Each row is a point on a landscape with many peaks, with its height.
A climber steps from a point to the highest of its 2 nearest points, and stops where none of them is higher. Distance is the straight distance between rows; heights are no part of it.
J807 h=363: [12, 2, 8, 1, -4, -3, 17, -2, -11, 40, -5, 29, 7, 8, -3, 25, -19, -18, -34, 5, -30, 17, -6, -9]
J956 h=129: [-14, -14, 17, 18, 5, 19, 25, -29, -1, -5, -11, -8, -7, 17, -23, 6, 35, 7, 25, -9, 15, 9, 14, -13]
J429 h=241: [10, -15, 10, -7, 18, -9, -16, 23, 18, 22, -25, 33, -5, -3, -4, 9, 4, 8, -29, -33, 40, 6, -1, -4]
J846 h=436: [-7, 0, -16, -5, 15, -9, -42, 8, 16, -5, 1, 10, -27, -7, 23, -35, 0, -11, 15, 8, 19, -14, -14, 4]
J87 h=340: [-5, -4, 9, 41, 21, 5, -18, -24, -18, -32, 16, -5, 9, 2, -26, 12, -9, 31, 9, -23, 35, 28, 0, -30]
J471 h=487: [-12, 8, -20, -23, 7, 2, -37, 14, 27, -12, 16, 4, -22, -17, 36, -44, -9, 5, -1, 22, 6, -7, -2, 10]
J625 h=556: [-4, -18, 5, -9, -14, -1, -5, 18, 29, -6, -24, -16, 24, -9, 2, 9, 23, -7, -17, -8, 41, 14, 14, 25]
J789 h=221: [17, 5, -12, -32, -18, 19, 3, 8, 20, 13, -9, -16, -1, -11, 9, -26, 46, -17, -8, -14, -22, -56, -30, 13]
J425 h=60: [14, 6, 6, -14, 1, -6, -22, 8, 25, 27, -4, 2, -2, -17, 9, -3, -3, -28, -36, 2, -9, 10, 8, 2]
J834 h=372: [1, -28, 16, 4, -6, 2, 51, -19, -16, -21, -5, 10, -8, 37, -6, 32, -13, 28, -3, -20, 15, -1, -2, -11]
J940 h=210: [1, -3, 8, -5, -7, -14, 39, 6, -12, -4, 12, 2, -19, 33, -1, 14, 19, 2, 29, 16, 13, 9, 29, 0]
J400 h=209: [-24, -18, 3, 6, -6, 17, 11, -11, 4, -7, -21, -28, -5, 10, -2, -10, 42, -13, 31, 8, 10, -18, 2, 15]
J591 h=42: [-27, -8, -17, 10, 8, 2, 11, 11, -24, 10, -27, 12, 3, 5, -7, 5, 8, 9, 40, -3, 9, -22, -21, 9]
J499 h=475: [-5, 16, -7, 4, 33, -5, -5, 2, -4, 7, -9, 35, 13, 0, -16, -11, -5, 4, 11, -26, 5, -2, -32, -10]
J586 h=531: [6, 0, -15, -16, 7, 4, -12, 13, -3, 23, -6, 24, -17, -6, 12, 0, -14, 37, -8, -5, -1, 4, -8, 0]
J989 h=278: [9, -4, 9, -13, 13, -25, -19, 27, 13, 9, -4, 38, 0, 0, 11, 6, -19, 0, -27, -18, 35, 12, 3, -8]
J982 h=118: [-8, -14, -9, 4, -28, 34, 20, -11, -27, 22, -1, -5, -7, -2, -1, 17, -8, 47, 9, 20, -28, 9, 0, 0]
J344 h=627: [-9, -6, -9, -26, -12, 4, -7, 1, 36, -29, -1, -17, 25, -16, 20, -14, -7, 5, -27, -8, 20, -1, -5, 24]
J463 h=280: [-10, 4, 7, 32, 27, 15, -5, -16, 18, -18, -1, -24, 26, -7, -39, -19, 34, 10, 16, -34, 29, 16, -3, -4]
J705 h=401: [27, -20, 11, -22, -32, -4, 29, 16, -5, 5, -4, 1, -21, 24, 11, 33, -20, -18, -56, 10, -21, -19, 20, 3]
J605 h=310: [9, -17, 23, 19, -5, 9, -6, -49, -6, -33, 12, -9, -7, 12, -3, 17, -21, 15, -22, -9, 20, 27, 2, -26]
J931 h=316: [13, -19, 14, -3, -12, 6, 14, -7, 0, -8, -18, -21, -8, 10, -4, 21, 6, 15, -13, -20, 19, -4, 10, 3]
J50 h=555: [-20, -1, -21, -29, -9, 6, -5, 4, 30, -34, 12, -12, 8, -11, 26, -29, 3, 12, -6, 11, 10, 4, -1, 23]
J920 h=499: [-10, 3, -16, -17, -12, 2, -4, 0, 9, -30, 14, -26, 8, -14, 12, -18, -6, 30, 15, -3, 4, -5, -2, 20]
J53 h=409: [10, 29, -17, -1, 24, -5, -24, 6, -12, 21, 17, 26, -24, -3, 5, -26, -13, 1, 23, 27, -27, 5, -7, -11]
J691 h=128: [-2, 12, 5, 43, 5, -14, -27, -13, -22, -9, 30, -9, -11, -7, -21, 8, -19, 10, 24, 10, -2, 29, 13, -22]
J336 h=498: [24, 10, -4, -27, 7, -14, 16, 35, -6, 26, -8, 24, 2, 1, -2, 11, -7, 14, -17, -27, -12, -20, -6, 4]
J667 h=281: [9, 2, -8, -9, -5, 11, -5, -8, 23, 8, -7, -10, -2, -4, 1, -33, 46, -37, 1, -4, -19, -49, -38, 4]
J786 h=460: [1, 15, -17, -6, 14, 3, -16, 17, -9, 32, 3, 26, -23, -3, 7, -7, -1, 14, 19, 26, -6, 10, -1, 0]
J700 h=399: [6, 3, 12, 21, 7, 4, -9, -23, 11, -32, 16, -46, 28, -12, -23, -1, 3, 24, -4, -30, 25, 29, 11, 0]
J845 h=167: [11, 8, -14, -34, -11, 21, -8, 8, 22, 21, -6, -13, -15, -19, 11, -30, 35, 8, -4, -5, -17, -29, -12, 11]
J829 h=78: [25, 9, 11, -8, 5, 7, -9, -14, 8, 30, -6, 4, -17, -2, -4, -4, 2, -18, -23, -1, -28, 3, 2, -9]
J743 h=530: [-5, -8, -5, -3, 13, 1, -16, 0, 39, -36, -5, -17, 24, -17, 5, -27, 12, -5, -12, -23, 26, 0, -15, 15]
J330 h=44: [5, -3, 14, 12, 22, 4, -11, -44, -3, -38, -13, -3, 8, 8, 0, -8, -25, -24, -5, -21, 2, -21, -25, -17]
J536 h=126: [22, 15, 2, -39, 5, 13, 3, 1, 31, 20, 1, 1, -12, -12, -3, -27, 41, 3, -12, -22, -7, -4, -1, -1]
J464 h=368: [-9, -1, 8, 9, 8, 3, 0, -21, 5, -10, -1, 22, 12, 4, -1, 7, -14, 7, -16, -5, 14, 29, -9, -12]
J143 h=109: [8, -5, 17, 6, -4, 9, 10, -4, 8, 33, -19, -10, 13, -5, -20, 15, 18, -8, -19, -20, -8, 5, 8, 3]
J10 h=65: [-6, 1, -4, 21, 0, 6, 7, -32, -44, -28, 15, 8, -5, 4, -4, 7, -43, 25, 26, 8, -29, -11, -16, -20]
J390 h=379: [-13, -17, -4, 23, 12, -13, -35, -4, -1, -21, -25, 0, 10, -3, 8, 4, -26, -25, -1, -2, 31, 0, -15, 2]
J682 h=535: [16, -15, -4, -31, -13, 11, -9, 13, -2, 6, -16, 5, -42, 11, 34, 3, -15, 7, -21, 11, -1, -34, 5, 6]
J135 h=405: [-12, -12, -2, -16, -17, 10, 17, 19, 22, 10, -21, -23, 20, -9, -2, 4, 39, 3, -2, -4, 17, 0, 10, 27]
J51 h=353: [17, 1, -4, -30, -14, -3, -32, 25, 24, -5, -1, -18, -1, -20, 34, -20, -10, -29, -33, 1, -7, -38, -1, 13]
J449 h=76: [2, -7, -2, 11, -10, 12, 31, 6, -41, 22, -7, -16, -10, 19, -5, 17, -7, 14, 29, 18, -37, -27, 0, 4]
J131 h=208: [2, 11, -19, -11, -3, 16, 18, 22, -17, 38, -14, -3, 18, -5, -7, 6, 8, 12, 9, -6, -30, -26, -15, 14]
J182 h=243: [5, 3, 1, -10, -21, 7, 8, -3, -2, -4, -4, -37, 16, -8, 4, 3, -1, -11, -1, 4, -21, -21, 7, 20]
J99 h=79: [-23, -8, 0, 34, 3, -4, 3, -20, -39, -39, 1, -3, 7, 6, -8, 8, -27, 5, 41, 9, -5, -12, -4, -11]
J270 h=62: [-26, -13, -10, 30, 10, -8, 2, -1, -34, -12, -22, 15, -7, 16, -5, 11, -13, -6, 40, 11, 8, -23, -15, -2]
J735 h=411: [20, 12, 7, -23, -14, -16, 35, 28, 7, 19, 1, -14, 11, 6, -5, 14, 33, -14, -6, -9, -2, -7, 26, 15]
J634 h=152: [7, -9, 14, 7, -16, 13, 22, 5, -11, 34, -21, -28, 26, -6, -18, 26, 3, -7, -15, -14, -29, -22, 6, 12]
J893 h=104: [-16, 0, 11, 21, 6, 23, 31, -29, -12, 9, 7, 1, -5, 10, -27, 5, 23, 16, 31, 3, -12, 15, 12, -17]
J153 h=54: [-9, 1, -8, 3, 0, 12, 6, -24, -19, -13, 6, 10, 5, 0, 5, 0, -36, 7, 10, 16, -24, -4, -20, -2]
J925 h=413: [37, 10, 6, -28, 9, -27, 7, 49, 4, 39, -5, 31, -6, 0, -8, 16, -3, 8, -32, -33, -3, -3, 14, -4]
J202 h=260: [-33, -4, 0, 19, 0, 16, 5, -18, 9, 1, -3, -16, 7, -4, -12, -14, 31, -21, 28, 24, -11, 6, 13, 8]
J553 h=305: [-47, -12, -6, 38, 9, 11, -7, -15, 13, -18, -11, -15, 20, -8, -15, -19, 23, -15, 28, 12, 10, 7, -2, 12]
J8 h=467: [1, 19, -4, -20, 1, -8, 19, 17, 8, 21, 3, 20, 2, 11, 10, -2, 21, -48, -7, 30, -8, 3, 7, 7]
J200 h=529: [-38, 15, -12, 28, 14, 13, 4, -20, -10, 1, 13, 23, 4, -11, -19, -22, 13, -3, 40, 30, -29, 20, -2, -9]
J636 h=364: [32, -5, 23, -14, -12, -17, 42, -12, 0, 3, 15, 18, -29, 41, 2, 24, -18, -8, -35, 1, -9, 13, 17, -19]
J873 h=41: [-19, -3, -11, 3, -10, 7, -6, -14, -4, -19, 0, -7, 13, -8, 18, -6, -30, -19, 1, 30, -23, -9, -13, 13]
J999 h=595: [7, 2, -16, -31, 5, 12, 4, 12, 0, 20, -17, 24, -2, -4, 9, -4, -8, 18, -13, -17, -5, -17, -24, 3]
J875 h=464: [20, -19, -1, -30, -25, 10, 20, 13, -14, 9, -18, -6, -25, 19, 18, 22, -18, 7, -30, 6, -15, -33, 5, 9]
J819 h=222: [42, 17, 4, -25, -9, -29, -12, 45, 1, 19, 23, -8, -2, -14, 8, 5, -7, 4, -16, -3, -9, 9, 34, 7]
J115 h=63: [-2, 12, 4, 24, 9, 4, -7, -35, -12, -3, 5, -16, 13, -6, -11, -11, -17, -30, 10, 9, -38, -11, -11, -5]
J456 h=612: [15, 18, 3, -22, 2, -2, 22, 20, 13, 44, -8, 12, 0, 8, -5, -1, 41, -44, -17, -1, -17, -10, 4, 0]
J381 h=332: [-5, 5, 5, 21, 24, 1, -13, -17, 10, -16, 0, 1, 19, -5, -20, -9, 6, 4, 1, -22, 21, 23, -8, -7]
J291 h=359: [6, -16, 18, 18, 0, 13, -6, -20, 8, -19, -14, -33, 17, -3, -15, 18, 3, 15, -15, -28, 29, 18, 9, 2]
J321 h=138: [-57, -14, -2, 45, -8, 16, 23, -12, -22, -15, 10, 21, 33, -8, -22, 12, 2, 18, 37, 18, 3, 37, -2, -12]
J608 h=437: [5, 20, -15, -22, -1, -6, 3, 17, 11, -2, 15, -6, -23, 3, 8, -30, 37, 0, 31, 23, -3, 0, 14, 9]
J708 h=410: [-10, -27, 14, 23, 1, 11, 30, -21, -16, -13, -10, 23, 5, 21, -16, 37, -13, 32, -3, -17, 25, 19, -14, -16]
J224 h=424: [-7, -9, -8, 3, 0, -16, -40, 12, 13, -17, -8, -20, 11, -16, 18, -9, -18, -13, -8, -1, 26, -11, -7, 16]
J635 h=170: [-41, -14, 3, 35, -21, 21, 27, -14, -12, 1, 18, -7, 23, -8, -20, 17, 11, 30, 29, 15, -4, 38, 12, -6]
J247 h=90: [-6, -1, -8, 13, -8, 5, -21, -6, -18, 4, 0, -11, -29, 0, 10, -3, -3, 0, 29, 28, -6, 0, 7, 5]
J237 h=470: [23, 22, 18, -21, 13, -21, 25, -1, 21, 15, 3, 16, 15, 13, -4, -3, 22, -44, -23, -13, -9, 1, 4, -6]
J513 h=450: [-5, 10, -1, 6, -1, -5, -4, -7, 8, -28, 16, -33, 13, -8, -4, -8, 0, 22, 15, -14, 12, 11, 10, 8]
J732 h=633: [4, -3, -20, -29, -18, 11, -27, 20, 6, 11, -10, 2, -30, -9, 38, -11, -8, 4, -8, 32, 1, -21, 7, 14]
J611 h=528: [0, 4, -21, -27, -11, 5, -10, 19, 13, 13, 4, 4, -27, -6, 29, -19, 19, -4, 9, 33, 2, -3, 10, 14]
J441 h=162: [-8, -16, 8, -2, -11, 17, 29, -12, -6, 1, -8, -27, -15, 13, -7, 8, 40, 15, 24, 1, 10, 1, 20, 5]
J953 h=112: [-13, 16, -3, 43, 14, -19, -30, -16, -11, -34, 28, -25, -5, -8, -15, -12, -13, 4, 31, 5, 3, 17, 10, -10]
J590 h=402: [25, 6, 19, -27, 4, -15, 39, -7, 15, 6, 3, 26, -13, 31, 4, 12, 4, -24, -34, -6, -2, 5, 8, -9]
J823 h=333: [18, -29, 22, 0, -2, 8, 30, -21, -9, -20, -24, -16, -23, 34, -11, 27, 3, 24, -15, -30, 22, -17, 7, -8]
J929 h=373: [-3, 12, -5, -16, 3, 2, 12, -11, 4, -15, 20, -11, -21, 5, -3, -16, 21, 20, 30, 7, 4, 8, 15, -4]
J230 h=367: [7, -17, 1, -19, 9, 23, -11, -16, 22, -11, -29, 3, 1, -4, 8, -17, 14, 5, -12, -30, 20, -23, -33, 3]
J518 h=285: [7, 9, 6, -9, -11, -3, 46, 18, -5, 27, 9, -3, -4, 19, -7, 17, 27, -8, 10, 21, -10, 8, 25, 7]
J72 h=429: [-5, -7, -3, -3, 1, -20, -2, 5, -12, -41, 12, 5, -3, 9, 15, 7, -29, 34, 18, -6, 35, 1, 3, 1]
J94 h=258: [5, -12, 15, 2, 1, -18, 24, -13, -16, -25, 3, 9, -36, 40, 1, 13, 1, 1, 17, 4, 22, -3, 14, -13]
J761 h=165: [21, 19, -14, -20, -16, -11, -15, 35, 1, 12, 19, -22, 0, -20, 15, -6, -6, 7, -1, 18, -20, -1, 22, 19]
J986 h=287: [-19, -9, -3, 7, -11, -9, 3, 15, -6, 7, -15, -7, 30, -5, 0, 20, -4, -8, 3, 3, 11, -2, -1, 19]
J78 h=360: [35, 32, -18, -22, 17, -5, -11, 26, -9, 31, 12, 15, -20, -7, 14, -24, -12, 11, 12, 6, -29, -19, -6, -4]
J4 h=197: [5, -12, 14, 6, -27, 13, 27, -8, -16, 9, -7, -42, 24, 1, -2, 27, -4, -13, -12, 5, -26, -19, 13, 15]
J602 h=443: [1, -19, 11, 24, 17, 0, -1, -14, -21, 5, -13, 21, -10, 24, -15, 29, -22, 20, -8, -25, 18, 7, -12, -21]
J666 h=393: [-9, 10, -5, 3, 2, -11, -1, 1, 8, 9, 8, 12, 2, 5, 2, -9, 13, -32, 6, 27, -3, 19, 11, 2]
J110 h=380: [14, 0, -3, -17, 13, -22, -34, 25, 10, 10, -1, 19, -30, 2, 28, -22, -8, -9, -5, 3, 16, -20, 3, -4]
J122 h=207: [-37, -9, 1, 24, -16, 23, 25, -18, -7, -2, 12, -21, 21, -11, -14, -1, 14, 9, 37, 25, -24, 19, 13, 5]
J416 h=432: [-24, 14, -20, 5, 22, 6, -11, -4, -2, 0, -3, 20, 29, -16, -14, -13, -18, 22, 7, -17, -5, 10, -30, -2]
J733 h=72: [-12, -14, 8, 23, -6, 20, -15, -36, -9, 2, -5, -19, -19, 0, -9, 3, 5, 0, 12, 16, -8, 13, 6, -8]
J145 h=418: [5, -14, 0, -20, -6, -6, -18, 32, 23, 7, -24, -1, 13, -17, 7, 6, 19, -14, -35, -16, 34, -5, 8, 18]
J504 h=384: [17, 11, 2, -16, -8, -36, -13, 44, 9, -1, 3, -3, 15, -6, 17, 9, -9, -38, -18, 4, 20, -10, 19, 14]
J760 h=389: [-18, 23, -26, 1, 21, 6, -23, 7, 20, 12, 7, 2, 21, -26, -12, -32, -2, 15, -2, -8, -18, 15, -24, 13]
J175 h=141: [-10, 4, -9, 16, -5, 25, 1, -10, -23, 24, 5, -5, 9, -13, -14, 8, -16, 34, 15, 4, -34, 10, -11, 1]
J985 h=403: [8, -3, 8, -1, 2, -5, 16, -8, -12, 8, 4, 32, -2, 15, 0, 21, -28, 7, -20, -2, -9, 19, -10, -15]
J741 h=288: [15, -17, 27, 16, -6, -14, 11, -33, -16, -31, 13, 3, -28, 33, 4, 22, -28, 11, -4, 2, 20, 14, 8, -26]
J363 h=465: [-20, 12, -8, 23, 2, 3, 7, -9, -10, 6, 17, 11, 8, -4, -8, -4, -4, -9, 20, 37, -25, 22, 1, -2]
J589 h=80: [21, -11, 18, 1, 10, 16, -4, 0, 11, 36, -37, -2, 1, -5, -24, 6, 26, -8, -29, -39, -2, -7, -12, -2]
J263 h=626: [25, 1, 13, -25, -24, -6, 21, 35, 3, 23, -7, -28, 13, -12, -13, 26, 22, 2, -28, -22, -12, -6, 31, 13]
J347 h=52: [4, -2, 13, 26, 15, 11, -12, -45, -2, -14, -10, -19, 20, -4, -12, -3, -24, -22, -11, -14, -21, -9, -18, -9]
J13 h=320: [24, 4, 11, -19, 12, -33, -26, 34, 15, 17, 11, 32, -19, 4, 23, -8, -24, 6, -22, -14, 32, -3, 20, -14]
J89 h=123: [13, -1, -11, -2, -19, -10, -18, 21, -15, 8, 7, -18, -12, -9, 20, 5, -16, 2, 12, 33, -8, -5, 15, 14]
J768 h=223: [-17, -9, -11, 19, -20, -8, -24, 18, 3, 14, -3, -23, 22, -19, 4, 9, -11, -12, -5, 22, 1, 17, 11, 23]
J65 h=93: [-31, -2, 3, 43, -5, -14, 11, -20, -35, -52, 24, 10, 11, 4, -8, 13, -23, 8, 37, 17, 0, 14, 1, -21]
J660 h=328: [1, -16, 23, 36, 9, 13, -6, -42, -5, -42, 2, -25, 9, 6, -15, 9, -13, 10, -4, -20, 30, 18, 5, -19]
J575 h=121: [29, 10, -6, -28, -7, 7, -10, 26, 5, 36, -6, -3, -24, -12, 9, -12, 22, -4, -18, 3, -27, -21, 6, 7]
J771 h=327: [14, 21, -4, -20, 6, -2, 22, 2, 1, 5, 18, 2, -1, 1, -3, -6, 12, 17, 12, -8, -7, 11, 8, -1]
J283 h=95: [2, 20, -2, 23, 18, -24, -34, -6, 8, -26, 24, -29, 6, -9, -10, -31, -7, -22, 18, -3, -6, 1, 3, 1]
J649 h=179: [22, 11, -4, -28, -15, -5, -8, 44, 13, 24, -7, -9, -9, -8, 10, -7, 34, -27, -17, 2, -3, -29, 6, 15]
J831 h=439: [12, -7, -2, 2, 13, -5, -33, 3, 39, -18, -12, -5, 14, -13, 4, -34, 25, -24, -10, -29, 28, -23, -28, 9]
J394 h=347: [-26, -15, -3, 35, 16, 0, -21, -10, 4, -16, -23, -6, 22, -10, -8, -7, -3, -29, 11, 1, 13, 0, -16, 5]
J606 h=346: [4, -7, -13, 4, 0, 1, -26, 1, 39, -6, -7, -7, 2, -10, 7, -42, 47, -39, -4, -8, 5, -39, -40, 11]
J908 h=425: [4, 2, -9, -28, 1, -10, -46, 24, 40, -2, 8, 4, -7, -21, 40, -42, -8, -19, -25, 9, 11, -18, -2, 9]
J385 h=500: [6, 0, 2, -6, -8, -24, -22, 24, 22, -20, -2, -20, 31, -17, 14, 1, -15, -28, -23, -11, 19, -8, 7, 18]
J530 h=527: [-9, 15, -2, 20, 39, -7, -14, -13, -23, 7, -6, 41, -18, 8, -19, -4, -8, 6, 24, -10, 2, 4, -18, -26]
J704 h=286: [37, 21, 10, -22, -3, -39, -7, 42, 10, 19, 20, 4, 0, -3, 12, 5, -4, -34, -25, 5, -7, -5, 31, 2]
J752 h=412: [11, -18, -5, -23, -6, 22, -16, -10, 7, 3, -32, -2, -14, -7, 18, -13, 4, -2, -22, -21, 3, -44, -36, 5]
J437 h=391: [13, 11, 8, -24, -19, 0, 23, 13, 5, 22, 1, 11, 4, 10, 11, 8, 6, -32, -29, 28, -20, 8, 16, 8]
J22 h=74: [-9, -1, 20, 36, 0, 19, 31, -30, -26, 8, 31, 10, -2, 13, -31, 19, 11, 28, 27, 1, -15, 41, 13, -41]
J62 h=113: [-44, -1, 5, 48, -2, -4, 24, -14, -24, -39, 29, 31, 27, -2, -23, 13, -10, 5, 35, 20, 3, 38, -3, -31]
J620 h=289: [11, -2, 3, -26, -15, -6, -11, 41, 15, 25, -21, 5, 11, -13, 5, 12, 23, -38, -39, -12, 9, -18, 2, 13]
J386 h=468: [-10, 4, -2, -13, 11, -20, -3, -1, 5, -52, 21, 25, 0, 10, 26, -11, -27, 17, 8, 2, 36, 13, 1, -8]
J275 h=334: [18, -13, 15, -20, -11, 3, 25, -20, -6, -7, 3, 15, -44, 33, 20, 13, -19, 2, -26, 14, -10, -4, 8, -13]
J910 h=356: [19, -4, 12, -17, -22, -5, 14, 8, 6, 13, -8, 7, -7, 16, 14, 24, -12, -44, -49, 16, -18, -12, 12, 2]
J582 h=30: [-25, -6, 0, 18, -7, -1, 12, -26, -10, -36, -2, -8, 22, 4, 9, -1, -27, -37, 16, 28, -21, -17, -10, 6]
J167 h=279: [-14, -2, -12, -17, -11, 17, 20, 19, 2, 21, -24, -10, 27, -7, 1, 6, 25, 2, 0, -8, -7, -25, -16, 23]
J751 h=342: [21, 15, 7, -29, 12, -14, 1, 27, 14, 42, 4, 33, -16, 1, -6, 5, 11, 15, -26, -18, 7, 24, 14, -8]
J252 h=508: [-25, 11, -11, -1, 17, -11, -9, -13, 7, -48, 36, 37, 4, -1, 9, -19, -24, 16, 7, 10, 29, 37, -5, -18]
J238 h=77: [-2, 16, -5, 15, 12, -5, -21, -8, 2, -3, 5, -20, 9, -10, -5, -19, -6, -23, 17, 7, -21, -11, -5, 6]
J160 h=390: [-18, -3, -9, 19, 18, -17, -2, 2, -28, -34, -6, 20, 8, 12, -4, 15, -29, 32, 29, -16, 32, -1, -16, -9]
J984 h=550: [-30, 25, -21, -1, 20, -7, -12, 0, 7, -29, 31, 25, 0, -11, 4, -28, -11, 18, 23, 22, 5, 24, -6, -2]
J486 h=297: [22, 21, 3, -32, 2, -2, 24, 8, 10, 24, 10, 19, -21, 6, -1, -2, 23, 9, -15, -5, -7, 21, 15, -7]
J216 h=177: [-10, -13, 2, 32, -23, -10, -22, 3, -8, 17, 14, -16, 11, -15, -2, 22, -16, -3, 0, 27, -4, 41, 11, 1]
J246 h=43: [-5, -6, -4, 6, -4, 2, 21, 12, -29, 19, -17, -11, -8, 13, -7, 17, 11, 20, 27, -1, -6, -16, 4, 6]
J563 h=596: [-47, 22, -27, 22, 17, 5, -5, -12, 3, -23, 30, 25, -1, -14, -15, -26, 4, 17, 31, 28, -10, 35, -3, -8]
J964 h=311: [21, 1, 21, 7, -10, -13, 30, 3, -3, 36, 17, 14, 8, 10, -20, 32, -4, 3, -24, -1, -22, 37, 11, -12]
J502 h=469: [5, -9, -7, -25, -6, 17, -13, -5, 2, 9, -25, 9, -25, 2, 27, -7, -2, -24, -24, 11, -10, -40, -16, 4]
J405 h=148: [-4, 5, 1, 31, -16, -4, -22, -12, -11, -12, 28, -20, 6, -13, -3, 8, -24, 8, 7, 22, -14, 32, 10, -6]
J210 h=294: [19, 4, -9, -25, -22, 7, -15, 12, 8, -12, -1, -41, -1, -19, 24, -14, -10, -6, -14, 3, -20, -38, 0, 26]
J312 h=366: [-7, 3, 2, 20, 29, -5, -10, -12, -22, -34, 5, 14, -4, 12, -17, 2, -12, 27, 28, -27, 35, 1, -12, -25]
J157 h=339: [-28, -20, -13, 4, -8, -6, -11, 5, -8, -18, -21, 1, 30, -7, 12, 16, -30, -5, -4, 6, 18, 0, -15, 19]
J585 h=49: [1, -3, 19, 31, -6, 0, 19, -15, -20, 4, 36, 9, -13, 17, -27, 30, 12, 36, 10, -8, 14, 52, 14, -40]
J787 h=166: [0, 11, -15, -1, 9, 14, -2, -1, -20, 20, -6, -10, 16, -17, -11, -1, -15, 28, 13, -20, -31, -21, -25, 5]
J306 h=98: [18, 7, 10, -22, 5, 25, 6, -32, 13, 19, -8, -5, -27, 3, -7, -14, 28, 3, -12, -17, -16, 0, -7, -11]
J806 h=480: [7, 6, 8, 20, 24, -25, -8, 2, -21, 5, 0, 25, -18, 20, -13, 15, -23, 7, 10, -19, 13, 5, -4, -21]

Call two points neighbours if one is among the 2 nearest of the other. Go from one point of each pair to the other, from neighbour to neighbour, staying as high as possible. Name the lowest point that can't be avoided.
J263 / J530: J940
J999 / J8: J486
J8 / J530: J931
J8 / J344: J910
J999 / J985: J463
J625 / J471: J429
J344 / J732: J230
J8 / J563: J666

Two climbers start at each pair of points below. Name the first point that both come to, or write none.
J238 / J873: J390
J585 / J635: J202
J591 / J246: none
J449 / J115: none
J153 / J347: J390
